Each row is a point on a tangle of strands that fork and nearly touch. The rows are in no order.
Two points are linked if the straight distance between their rows is under 69.4. Some points are linked to none.
J919: [1, -8, 12, 14, -12, 1, 14, -70, 6, 0, 7, -19, 0, 4, 30, 26, -12, -16, 27, -3, -23, -25]
J189: [33, -29, -15, -22, 18, -19, -16, 9, -8, -5, -6, 0, -24, 33, 23, 40, 24, -17, -5, 14, 7, -27]
J963: [0, 16, -13, 24, 17, 12, -20, 4, -6, -4, 32, -1, 42, -39, -10, -52, -16, -11, 28, -12, -17, 20]
J924: [8, -22, 25, -23, -3, 15, -1, 12, 40, 2, 1, -20, -33, 6, -15, -11, 9, 34, -15, 5, 6, 16]
J38: [-1, 8, 14, 12, -6, 9, 39, -6, 6, 15, 6, 14, 3, -48, 12, -42, -13, 8, 44, 14, -9, 23]
J304: [9, 5, 9, -11, -5, 3, -18, 26, -35, -17, -28, 8, -31, 43, -7, 0, 40, 23, 1, 0, 8, -6]
J153: [23, -15, 18, -3, 7, -21, -13, -24, -43, -28, -15, 6, -22, 37, 18, 23, 33, 6, 3, 13, 30, -15]
J298: [-2, 1, -20, -15, -8, -25, -2, -2, 37, 0, -1, -12, 5, 10, 23, 45, -14, -38, 4, 7, -8, -15]
J652: [34, -54, 0, -31, 15, 30, -7, 28, -1, 0, -12, -26, -44, 12, -13, -54, 28, 37, 6, 7, -7, 1]
J113: [-6, -18, -5, 28, -19, 15, -15, -7, -8, 0, -10, 1, 1, 6, -20, 20, -17, -17, 1, 5, -18, -24]
J888: [-4, -25, -19, -36, -1, 19, -1, 44, 42, 25, 2, -1, -2, -1, -18, -3, 4, -5, -21, -1, -12, -12]
J811: [-10, -34, 19, 0, -1, -3, 29, 0, -4, -1, -5, 24, -15, -9, -14, -34, -3, 43, 29, 18, -19, 14]
J584: [-13, 25, 18, -1, -11, 16, 8, 0, 30, 21, 7, 3, -2, -42, -13, -36, -13, 35, -3, 8, 20, 17]
J808: [-2, 45, 10, 2, 4, -15, -15, -13, 11, 0, 39, -21, 43, -18, 18, -15, -9, -7, -12, -5, 18, 36]
J210: [52, -42, -17, -26, 11, -10, -35, 31, -16, -13, 0, -15, -14, 28, 13, 6, 26, -16, -21, 18, 3, -13]
J249: [-3, -19, -29, 14, -4, -16, 0, -22, -6, -4, 7, 2, 9, 32, 18, 43, -22, -40, -11, -2, -16, -44]
J330: [-7, -17, 20, 11, 20, 13, 43, 11, 44, 28, 5, -24, -22, -26, -30, -29, -25, 27, 0, 24, 10, 13]
J933: [-8, 11, -17, -1, 6, -1, 4, -17, 35, -13, 33, -24, 18, -34, 3, 27, -41, -44, 22, -1, -15, 0]
J314: [20, -48, 20, 20, 21, 11, -11, 11, -33, -10, -36, 6, -30, 22, -17, -26, 27, -4, 21, 7, -6, -23]
J213: [-13, 4, -16, -17, -1, -4, 0, 38, 66, 24, 3, -15, 27, -15, -24, 6, -34, 2, -42, 7, 5, 19]
J55: [-23, 1, -6, -13, 3, 23, 4, 10, 40, 16, -13, 2, 27, -58, -39, -40, 2, 36, 1, 5, -17, -9]
J284: [-10, 27, 32, 9, -3, -20, 12, -17, -37, 0, -9, 19, -11, 3, 23, -1, 25, 5, 11, -8, 7, 4]
J455: [-15, 33, 11, 25, 6, -12, -7, -31, -24, -14, 33, 8, 32, -31, 18, -19, -8, -23, 22, -13, -4, 25]
J657: [44, -50, 9, 5, 9, 21, 14, 15, 3, -2, -8, -12, -38, 19, -11, -53, 13, 31, 18, 27, -14, -4]
J24: [30, -17, 22, -11, 4, -14, 4, -9, 6, -11, -9, -21, -46, 25, 25, 4, 26, 20, 11, 17, 4, -8]
J162: [-25, 6, 29, 22, 7, -25, 9, -25, -42, -4, -37, 36, 11, 32, 4, 23, 28, -37, -8, -21, 12, -1]
J157: [10, 14, 28, -12, -14, -6, 13, -7, 38, 11, 6, -22, -18, 4, -1, 1, 8, 21, -10, 13, 10, -2]
J550: [22, -24, -11, -3, -30, 7, -18, 29, -2, 7, -23, 4, -10, 27, -4, 13, -2, 5, -27, 4, 9, -10]
J659: [12, -30, 29, 25, 11, -13, 40, -27, -18, -13, -11, 5, -18, 5, 21, -17, 8, -11, 55, 21, -26, -4]
J433: [17, -25, 8, -18, 0, 16, -21, 24, 5, -3, -3, -14, -33, 21, -26, -7, 20, 47, -22, 17, 5, -1]
J142: [8, 33, -34, 4, 7, -22, -32, 10, -11, -2, 20, 6, 50, -22, 22, -10, -12, -42, 3, -29, 6, 23]
J156: [1, 25, 37, 1, -2, -11, 25, -12, -3, -6, 0, 6, 8, -21, 19, -29, 6, 11, 32, 12, -4, 35]
J856: [-3, -27, -3, 16, 28, 32, 15, 13, 51, 15, 1, -54, -31, -2, -44, 11, -37, 1, -22, 13, 6, -21]
J817: [2, -6, -3, -4, -16, 24, 0, 17, 50, 14, -6, -18, -22, -11, -24, -9, -18, 9, -28, 3, 18, -29]
J598: [-3, 62, -11, -35, -17, -6, -8, 25, 27, -13, 15, -12, 22, -6, -1, 11, 6, 10, -17, -12, 23, 53]
J258: [27, -20, -5, 0, 5, 8, -5, 17, 18, 25, 1, -25, -25, 2, 9, 27, -11, 1, -20, 20, 22, -35]
J263: [2, 24, -7, 17, 13, 14, 1, -33, 20, -4, 46, -29, 20, -42, 9, 1, -46, -29, 21, -3, 0, 6]
J511: [45, -48, -26, -32, 12, 32, -29, 36, 10, -9, -12, -40, -32, 0, -3, -20, 20, 7, -36, 8, 19, -7]
J667: [-16, -7, 21, 32, -7, 24, 0, -5, -32, 24, -10, 21, 11, -10, -1, -9, 3, 15, -3, 7, -16, -28]
J669: [19, -22, -19, -16, -17, 13, -11, 37, 25, 22, -20, -1, 5, 14, -16, 15, -8, -5, -22, 12, -15, -11]
J118: [-9, -19, 32, 21, 27, -21, 36, -20, -33, 1, -15, 29, -5, -2, 5, -17, 5, -20, 41, 1, -20, 13]
J414: [-9, 39, -6, -1, -2, -22, -5, -57, 3, 16, 12, -11, 46, 13, 45, 31, -2, -9, 3, -14, 2, -6]
J45: [-14, 65, -6, -4, -36, 3, 10, 10, -30, -3, -4, 23, 10, 21, -9, 24, 13, 17, -13, -22, 20, 23]
J691: [-6, 47, -22, -28, -14, 7, -32, 24, 8, -16, 13, -2, 21, -31, -2, -12, 2, 10, -11, -27, 17, 51]
J783: [-3, -6, 14, -41, -17, -4, -5, 22, 14, 2, -1, 7, -7, -3, 2, 22, 9, -1, 1, -2, -10, 1]
J754: [-17, 21, 28, 9, 10, -35, 6, -50, -24, -30, -3, 18, 25, -10, 22, 0, 24, -25, 36, -23, 7, 32]
J566: [52, -15, -30, -29, 5, 0, -28, 38, -14, -16, -12, -20, -29, 43, 21, 5, 30, 13, -31, 8, 26, -1]
J636: [4, 3, -12, -21, -19, -18, -9, 12, 59, 16, -7, -21, 6, 15, 11, 37, -16, -16, -15, 2, 10, 1]
J748: [-27, 19, 10, -22, -27, 10, -4, 34, -20, -15, -24, 37, -14, 30, -37, 0, 30, 28, 2, -20, -7, 18]
J28: [-15, 7, 10, -3, 0, -32, -7, -30, -3, -7, 38, 7, 20, -6, 11, 27, -18, 2, 0, 7, -6, 3]
J395: [3, -11, 19, 20, -5, -2, -8, -5, -17, -3, -21, 12, -1, 22, 13, 32, 4, -23, 13, 1, -9, -28]
J608: [-27, 63, -1, 1, 19, -25, -11, -42, -51, -42, -2, -6, 45, 0, 43, 9, 25, -15, 15, -44, 25, 37]
J276: [-21, 4, 19, 41, -14, 15, 9, -21, -16, 12, 17, 8, 22, -16, 7, -7, -17, 1, -1, 6, -11, -16]
J768: [-2, 38, -4, 18, 19, -20, -38, -9, -33, -18, 17, 5, 35, -34, 21, -19, 9, -26, 11, -31, 8, 29]
J706: [-11, 28, 17, 8, -38, 1, -15, -42, -18, 0, -12, -2, 13, 11, 27, 24, -1, 4, -12, -3, 12, -4]
J893: [22, -24, 31, 25, 20, -16, 25, -35, -26, -14, -24, 12, -39, 22, 26, -11, 24, -18, 38, 3, 4, -14]
J379: [8, 4, 4, -19, -11, -25, -4, -11, -27, -22, -5, 16, -24, 22, 15, 44, 29, 28, -2, 2, 24, -7]
J836: [15, -9, -30, 13, -29, -5, -9, 7, -1, 15, -16, 12, 2, 35, 17, 37, -3, -17, -25, 7, 4, -11]
J631: [-19, 18, -13, 30, 4, 27, 17, -29, -1, 1, 54, -18, 11, -45, 2, -9, -42, -23, 13, -9, -28, -8]
J85: [-2, -4, -22, -7, -19, -39, 6, -25, 13, 2, -4, 21, 15, 33, 22, 39, -11, -36, 2, -3, -12, -28]
J292: [-21, 8, -30, -27, -11, -3, -14, 44, 7, 16, -5, 30, 33, -16, -16, 7, -10, 1, -20, -5, -4, 26]
J670: [24, -2, 4, 2, 1, -5, 0, -16, 14, 17, 2, -33, -2, 14, 29, 41, 3, -6, -13, 17, 17, -31]
J515: [-1, -20, 20, -27, 3, -4, 13, 13, 35, 0, 30, 0, -5, -20, -18, -16, -4, 1, 15, 7, -31, 24]
J996: [40, -35, -30, 0, 12, 11, -16, 32, 32, 12, -3, -33, -25, 15, 4, 15, -11, -18, -42, 21, 24, -21]
J878: [-28, 68, -20, -13, -16, -18, 2, 5, -45, -15, -9, 27, 32, 32, 13, 29, 17, -6, -11, -28, 15, 31]
J851: [4, 46, -40, -7, -14, -26, -18, -3, 4, 4, 6, 16, 50, -3, 33, 18, -11, -26, -19, -12, 4, 37]
J388: [0, 20, -41, 14, 3, -13, -22, -2, 10, 3, 44, -12, 52, -28, 12, 1, -32, -41, 0, -17, -12, 21]
J326: [0, 44, 6, 3, -5, -8, -5, -42, 16, 12, 33, -17, 41, -7, 29, 18, -3, -8, -16, -6, 3, 18]
J173: [-13, -26, 2, 12, -5, 26, 16, 2, 8, 19, -2, 0, -7, -43, -27, -11, -4, 35, 21, 14, -21, -16]
J430: [-30, 18, 8, 12, 16, -38, -7, -69, -26, -27, -15, 22, 47, 1, 33, 15, 14, -46, 27, -39, 5, 14]
J361: [-14, 42, 25, 20, -6, 4, 10, -19, -1, 17, 25, 13, 21, -33, -5, -47, -8, 23, 1, -1, 13, 19]
J866: [-17, 8, 0, 26, 2, 27, 26, -5, 34, 12, 20, -18, 10, -38, -42, -20, -46, 11, 15, 4, -9, 6]
J810: [-21, -1, 30, 36, -1, 0, 8, -15, -46, 13, -22, 34, 14, 0, -16, -20, 5, 2, 11, -10, -2, 4]
J250: [-10, -26, -11, -14, 7, -5, 7, 24, 5, 8, 16, -4, -19, -14, 1, 27, -7, -28, 4, 8, -15, -35]
J271: [15, 18, -11, -32, -29, -11, -8, 25, 35, 6, -8, -14, -18, 28, 13, 39, 4, 14, -35, 4, 16, 6]
J642: [-15, 45, -28, -16, -6, -41, -21, -49, -11, 4, -3, 11, 57, 7, 53, 25, 5, -35, 5, -25, 10, 8]
J378: [30, -40, -6, 23, 30, 35, 36, 7, 31, 9, 15, -51, -49, -9, -25, -38, -23, 18, 3, 22, 13, -19]
J903: [-17, -27, 35, 3, 11, -12, 20, -2, -19, -7, -3, 29, -21, 0, -6, -18, 18, 8, 18, 9, -8, -2]
J776: [-6, 52, -34, -14, -29, -27, -4, 17, 10, 14, -5, 16, 31, 19, 13, 30, 3, -4, -24, -7, 14, 47]
J629: [-17, -13, -7, 7, 4, 35, 25, 3, 18, 6, 19, -3, -18, -28, -32, -15, -40, 10, 27, 1, -28, -13]
J241: [39, -44, -14, -29, 19, 31, -17, 26, 43, 11, -18, -55, -30, 22, -20, -19, 10, 5, -46, 6, 23, 6]
J4: [-9, 20, -7, -18, -12, 19, -13, 29, 47, 33, -7, -7, 19, -7, -33, -5, -16, 25, -41, -3, 8, 22]
J709: [-26, 18, -7, 14, -22, -24, -14, -26, -16, 9, 11, 13, 61, 19, 29, 20, -11, -20, -31, -16, -5, 10]
J453: [8, -30, 8, 26, 10, 13, 12, -2, 8, 7, 17, -13, -30, 1, -17, -20, -15, 18, -6, 21, -2, -30]
J847: [16, -8, 22, 2, 17, -1, 16, -18, 0, 8, 14, -8, -15, 10, 11, 16, -4, -9, 22, 26, -23, -20]
J211: [-33, -9, 23, 22, 13, -27, 17, -51, -31, -14, -20, 26, 22, 2, 11, 20, 18, -39, -1, -27, 13, -22]
J938: [16, -12, -14, -24, -3, -26, -3, 19, -21, -9, -19, 18, -19, 15, 13, 41, 19, -4, -9, 2, 8, -7]
J735: [-23, 14, 6, 13, 21, -19, 4, -27, -4, -13, 32, -3, 31, -23, 18, -1, -15, -41, 38, -14, -27, 11]
J525: [22, -44, 1, 19, 26, 28, 34, 3, 46, -6, 11, -55, -44, -4, -18, 5, -25, 5, 0, 20, 0, -11]
J796: [20, -26, 7, 14, 6, 6, 10, -41, 13, -7, 19, -31, -15, 17, 18, 14, -17, -5, 25, 20, -10, -31]
J863: [23, -50, -16, 29, 9, 19, -22, 13, -35, -15, -6, -1, -32, 10, -7, -2, -10, -30, 5, 3, 5, -50]
J549: [-9, -14, -4, -25, 13, 27, 10, 24, 49, 25, -16, -15, 4, -45, -39, -18, -2, 41, -18, 1, -8, -6]
J586: [26, -35, -8, 13, 31, 32, 27, 2, -1, -15, 9, -24, -57, 0, -1, -15, -11, -12, 42, 16, -15, -35]
J582: [4, -25, -3, 15, 11, 30, 8, 2, 3, -13, 16, -12, -37, 9, -10, 17, -24, -22, 31, 6, -32, -43]
J333: [-14, 33, 8, -33, -7, 8, -16, 23, 11, -8, 17, 5, 14, -35, -8, -20, 11, 33, 5, -10, 4, 51]
J322: [7, -14, -27, 15, -25, 11, -4, 22, 35, 28, -10, -6, 10, 14, -14, 11, -31, -22, -35, 9, -7, -23]
J424: [3, 21, -18, 0, -17, -29, 5, -14, -41, -5, -31, 24, 7, 56, 32, 59, 26, -6, -21, -7, 12, -4]
J680: [12, -10, 22, 10, -14, 19, 5, 5, -16, 5, -27, 12, -37, -3, -6, -32, 11, 22, 8, 10, 13, -22]
J458: [3, -6, 17, 17, -12, -13, -4, -51, -23, -9, -20, 3, 7, 46, 29, 27, 11, -19, 4, -4, -9, -27]
J531: [-18, 38, 6, -7, -19, -17, -13, -7, -21, -12, 0, 16, 24, -11, 8, 2, 3, 5, 4, -10, 6, 38]
J770: [1, -23, 5, 19, 5, 13, 59, 4, -14, 19, -4, 6, -16, -24, 9, -37, -22, 5, 41, 11, -18, -2]
J681: [-25, -3, 9, 5, 17, 4, 14, 7, -11, 4, 18, 23, 20, -35, -24, -40, -7, 8, 22, 8, -25, 2]
J518: [-14, -5, 16, 2, 20, 15, 22, 2, 55, 3, 18, -35, -4, -31, -29, -21, -35, 8, 1, 8, 4, 19]
J66: [-11, 0, -20, 18, -24, -34, -6, 15, -13, 6, -31, 34, 7, 27, 1, 21, 1, -14, -17, -10, -3, -15]
J419: [-8, 7, 1, -21, -27, -24, -6, 5, -7, -18, -12, 16, 5, 45, -2, 38, 11, 10, -22, -1, -6, 28]
J935: [24, -60, -10, -4, 28, 43, 27, 14, 25, 13, 2, -47, -50, -10, -16, -39, -2, 26, -3, 16, -20, -8]
J912: [-28, 50, -19, 0, 4, -32, -6, -34, -52, -22, -16, 16, 54, 19, 36, 18, 25, -31, -9, -53, 17, 34]
J769: [-18, 39, 13, -12, 10, -7, 7, 8, -43, -16, 3, 19, 11, -17, -7, -22, 35, 27, 30, -11, 8, 49]
J260: [-6, 11, 19, 4, -9, -8, -5, 3, 6, -1, 6, 24, 4, 5, -15, -19, -6, 31, -16, 6, -5, -1]
J990: [-1, -29, 36, 7, 20, 1, 8, 16, -30, -17, -35, 28, -29, 20, -13, -12, 31, 5, 15, 1, -6, -5]
J521: [21, -49, -6, -6, 8, 9, -23, 23, -27, -11, -11, -2, -35, 14, -8, -23, 21, -7, 8, 8, 2, -35]
J201: [-6, 11, 10, 4, 6, -37, 3, -16, -44, 2, -23, 24, -1, 37, 29, 39, 28, -20, -16, -9, 21, -20]
J484: [18, 48, -4, 2, 10, -10, -21, 6, -22, -16, 36, -15, 18, -23, 3, -32, 11, 26, 13, -16, 18, 59]
J327: [5, -29, -31, 0, 11, 17, 4, 32, 14, -9, 23, -19, -43, -2, -20, 22, -19, -25, 9, 1, -13, -47]
J809: [30, -42, -26, 18, 33, 35, -1, 23, -1, 4, -5, -10, -21, 7, -35, -33, -1, 8, 0, 14, -9, -55]
J510: [-20, 1, 14, 7, 14, -34, 11, -25, -20, 0, -4, 33, 8, -3, 10, 12, 2, -55, 16, -20, 0, -21]
J942: [16, 28, -11, 15, 18, -7, -29, -1, -18, -9, 34, -3, 32, -37, 7, -50, -1, 3, 10, -12, 14, 31]
J325: [8, -24, 27, -6, 2, 3, 18, 9, 21, -7, 17, -3, -16, 9, 0, -2, 2, -5, 29, 12, -31, -5]
J474: [48, -32, -43, -4, 4, 17, -38, 37, 9, -11, -11, -31, -29, 2, -2, -7, -3, -7, -38, 17, 34, -21]
J759: [4, -59, 10, 4, 8, 13, 26, 11, -13, 0, -23, 28, -24, -5, -29, -48, 15, 29, 25, 15, -29, -19]
J216: [-9, 63, -38, -6, -9, -35, -26, -7, -39, -20, 0, 28, 46, 17, 30, 9, 20, -26, -9, -38, 17, 41]
J792: [-13, 33, 12, -23, -6, 10, 3, 24, 32, -2, -1, 0, 8, -24, -29, -34, 6, 53, -2, 0, 16, 41]
J384: [-4, 25, 1, 0, 16, 0, -8, 9, 32, 10, 32, -24, 30, -41, -8, -15, -18, -12, -2, 6, 1, 26]
J946: [-16, 38, 7, -3, -25, -13, -12, -41, -26, -11, -31, 13, 30, 22, 35, 41, 8, -16, -2, -22, 0, 15]
J205: [-23, 36, -11, 1, 4, -32, -17, -48, -17, -29, 8, 4, 44, -11, 50, -8, 2, -47, 9, -34, 9, 10]
J40: [-2, 34, 32, -14, -3, -12, 11, -9, 36, 9, 16, -26, 5, -1, 2, 8, -7, 11, -5, 13, 4, 35]
J757: [-23, 13, 7, -3, -1, -14, -2, -68, -25, -7, -30, 14, 32, 42, 29, 42, 18, -28, 9, -14, -3, -16]
J568: [-27, 23, -6, 27, -3, -14, -20, -16, -40, 2, 1, 23, 49, -9, 22, -2, -10, -29, -20, -25, -8, 14]
J331: [-13, 53, -2, -31, -27, 9, -8, 28, 23, -8, 4, -2, -5, 7, -18, 16, 8, 36, -35, -16, 24, 33]
J594: [-18, 18, -4, 31, -12, 9, -13, -15, -24, 18, 14, 18, 43, -29, 0, -12, -24, -7, -14, -13, -11, 0]
J101: [7, -32, 6, 36, 18, 21, 38, 0, -32, 12, -11, 1, -26, -12, 4, -28, 2, 5, 37, 12, -16, -30]
J196: [-15, 41, 36, -4, -7, 10, 23, 1, -25, -1, -4, 25, -1, 1, -9, -33, 21, 23, 26, -4, -7, 37]
J562: [-11, 20, -1, -35, -16, 27, -1, 32, 26, 14, -19, -8, -4, 14, -41, 7, 12, 49, -43, 0, 12, 24]
J726: [45, -42, -21, -19, 18, 48, -28, 20, 0, -8, -17, -26, -27, 5, -22, -44, 23, 33, -24, 14, 12, -13]
J442: [-3, 36, -37, -20, -38, -7, -20, 37, 7, 17, -18, 31, 27, 7, -4, 12, -2, -4, -17, -11, 1, 44]
J405: [-6, 22, -17, -16, -3, -5, -19, 28, 20, 18, 22, 16, 32, -33, -12, -11, -20, -9, -4, -4, 0, 11]
J928: [8, -55, 4, -18, 14, 28, 37, 19, 21, 18, -4, -16, -31, -19, -3, -28, 5, 33, 14, 13, -24, -3]
J543: [-16, -1, -7, -29, 29, 21, 18, 43, 54, 19, 15, -20, 21, -30, -28, 1, -24, -8, -23, 1, -16, 10]
J483: [-30, -28, 6, 41, -7, 17, -5, -11, -22, -11, -7, 17, -5, -6, -18, 4, -27, -16, 26, -12, -26, -21]
J630: [-33, 13, 3, -17, -5, -8, -12, 21, -24, 2, -27, 47, 1, 13, -26, -17, 13, 22, -6, -22, 2, 3]
J910: [7, -58, -22, -17, 12, 10, -7, 28, 15, -6, 17, -19, -40, 2, -21, 0, -4, 4, -20, 7, -2, -39]
J339: [2, -27, 5, -5, 3, 27, 8, 31, 18, 23, -6, -12, -7, -32, -42, -4, -6, 35, -13, 21, -14, -18]
J152: [-17, 43, 6, -19, -25, 1, -1, 9, -8, -5, -7, 10, -14, 4, -9, 18, 12, 41, -21, -6, 25, 13]
J977: [-23, 19, 1, 7, -22, -8, -16, 13, -26, -1, -29, 44, 11, 35, -12, -2, 9, -9, -13, -23, 13, -3]
J763: [-5, -10, 13, 2, -12, 10, 3, 7, 31, 12, 7, -23, 2, -18, -13, 21, -24, -6, 1, 16, -14, 0]
J989: [38, -8, -7, -8, 8, -2, -17, 8, -13, -18, -5, -16, -32, 38, 14, 8, 28, 30, -39, 21, 29, -7]
J456: [-4, 11, -30, -2, 31, 17, -9, 22, 32, 11, 39, -27, 22, -59, -19, -32, -32, -8, 7, -4, -4, 23]
J674: [37, -37, -4, -4, 8, 19, -19, 22, 9, -15, 8, -11, -45, 8, 1, -8, 10, -4, -6, 19, -2, -35]
J704: [-6, 36, -17, -36, -25, -23, 10, 17, 18, 15, 9, -5, 4, 21, 14, 47, -2, 16, -41, 0, 20, 37]
J195: [-9, 12, 15, 7, -36, 1, -12, -9, -14, 17, -15, 12, -7, -10, 13, 20, -7, 8, -3, -6, 5, -4]
J764: [7, 38, 18, -33, -9, -18, -2, -9, 28, -6, 24, -14, 18, -1, 11, 17, 17, 8, 16, 5, -6, 38]
J279: [3, -34, 0, -4, 9, 23, 47, 2, 36, 15, -3, -22, -38, -41, -14, -39, -20, 37, 19, 28, -17, 16]
J519: [-12, -12, 18, -16, -3, 15, 21, 18, 1, -4, -3, 12, -25, -5, -20, -31, 18, 57, 11, 10, -8, 22]
J128: [29, -48, -18, 32, 27, 33, 12, 14, -27, 7, -4, 6, -34, -2, -18, -43, 2, 15, 26, 17, -5, -43]
J391: [39, -2, -21, -3, 8, -11, -3, -38, 13, 6, 6, -23, -1, 41, 38, 34, -5, -19, -7, 10, 10, -47]
J767: [-22, 30, 24, -2, 16, -25, -3, -18, -41, -31, 5, 22, 18, -12, 9, -23, 23, -7, 40, -25, 5, 49]
J355: [24, -22, 7, 25, 2, -9, -17, -17, -26, -19, -5, 6, -36, 17, 15, 8, 10, 10, 1, 14, 24, -32]
J537: [-22, -5, -12, 25, 13, -9, 4, -14, 0, -2, 27, 12, 16, 10, 16, 27, -30, -37, 4, -2, -16, -29]
J915: [0, 26, -25, -12, -24, -15, 0, 24, 54, 15, -1, -8, 25, -5, 0, 15, -27, -21, -26, 0, 11, 28]
J929: [19, -18, -11, 9, -6, 5, -23, 8, -41, -28, -29, 14, -19, 48, -15, 13, 28, 18, -22, 0, 10, -8]
J643: [4, 16, -2, 13, -23, -3, -1, 0, 15, 22, -5, -9, 18, 17, -6, 34, -10, 15, -32, 13, 4, 17]
J418: [-1, -29, -8, -16, -21, 20, -30, 35, 1, -2, -29, 15, -13, 17, -28, -7, 13, 32, -24, -3, 6, -10]
J269: [6, -9, 13, -19, -10, 15, 1, 21, -16, -10, -14, 2, -39, 23, -14, -9, 35, 47, 0, 14, -7, 14]
J741: [-11, -23, 6, 22, 1, 8, 14, -17, -12, -11, 7, 3, -27, -22, -10, 5, -19, -30, 40, 0, -19, -22]
J233: [-13, 18, -23, -13, 5, 18, -9, 17, 23, 30, 6, 11, 41, -46, -30, -33, -4, 14, 1, 1, -1, -2]
J180: [-18, -4, 11, 19, 13, -7, 16, -36, -15, -15, 21, -2, -2, -29, 4, 5, -31, -33, 51, -6, -24, -5]
J98: [-23, 11, 20, 2, 14, -30, 2, 7, -22, -7, -2, 37, 17, -17, 1, -13, 2, -32, 16, -12, -6, 0]
J35: [-6, 0, -14, -19, -3, -7, 15, -17, 36, 3, 26, -21, 9, -9, 6, 49, -30, -28, 14, 4, -6, -28]
J508: [11, 0, 32, 13, 10, -20, 10, -35, -36, -28, -36, 21, -32, 29, 16, 3, 47, -8, 18, 1, 19, -25]
J884: [-35, 18, 12, 24, -9, -22, -9, -3, -40, 1, -20, 46, 35, 13, 3, 12, 8, -19, -16, -27, 9, 6]
J111: [9, -14, 13, 23, 1, 1, -4, -5, -28, 2, 4, 25, -27, 7, 1, -19, 10, 32, -6, 8, 20, -33]
J623: [-17, -11, 20, 28, 1, -11, 5, -65, -21, -15, -11, -11, 17, 14, 28, 14, -7, -40, 19, -8, -24, -31]
J431: [27, -56, -2, -17, 23, 31, 2, 25, 44, 11, -8, -51, -42, 11, -28, -22, 4, 18, -23, 21, 2, -15]

A fork is a point with three links, a tip a point with one. Leave the first point through the second and follow the links. Name the first fork or tip that comes.
J767 / J769 => J809
J196 / J769 => J384
J339 / J173 => J935
J330 / J518 => J405

Follow the links from the first point to the second, and from the first to the third. Name the last point that the two ways share.
J152 / J113 / J484 => J768
J4 / J990 / J518 => J776
J85 / J55 / J433 => J776
J933 / J769 / J691 => J636
J327 / J45 / J325 => J741
J594 / J586 / J938 => J903
J508 / J929 / J85 => J903

A fork is a point with three links. Follow the links from the first point to the second and name the forks in between, in order.
J754 / J946 => J384 J405 J776 J142 J768 J741 J458
J525 / J414 => J935 J405 J384
J430 / J963 => J384 J405 J776 J142 J768 J942
J642 / J35 => J384 J405 J776 J636 J298
J963 / J893 => J942 J768 J741 J582 J327 J521 J903
J85 / J458 => J298 J636 J776 J142 J768 J741
J142 / J414 => J776 J405 J384
J384 / J258 => J405 J935 J511
J670 / J213 => J511 J935 J405 J776 J636
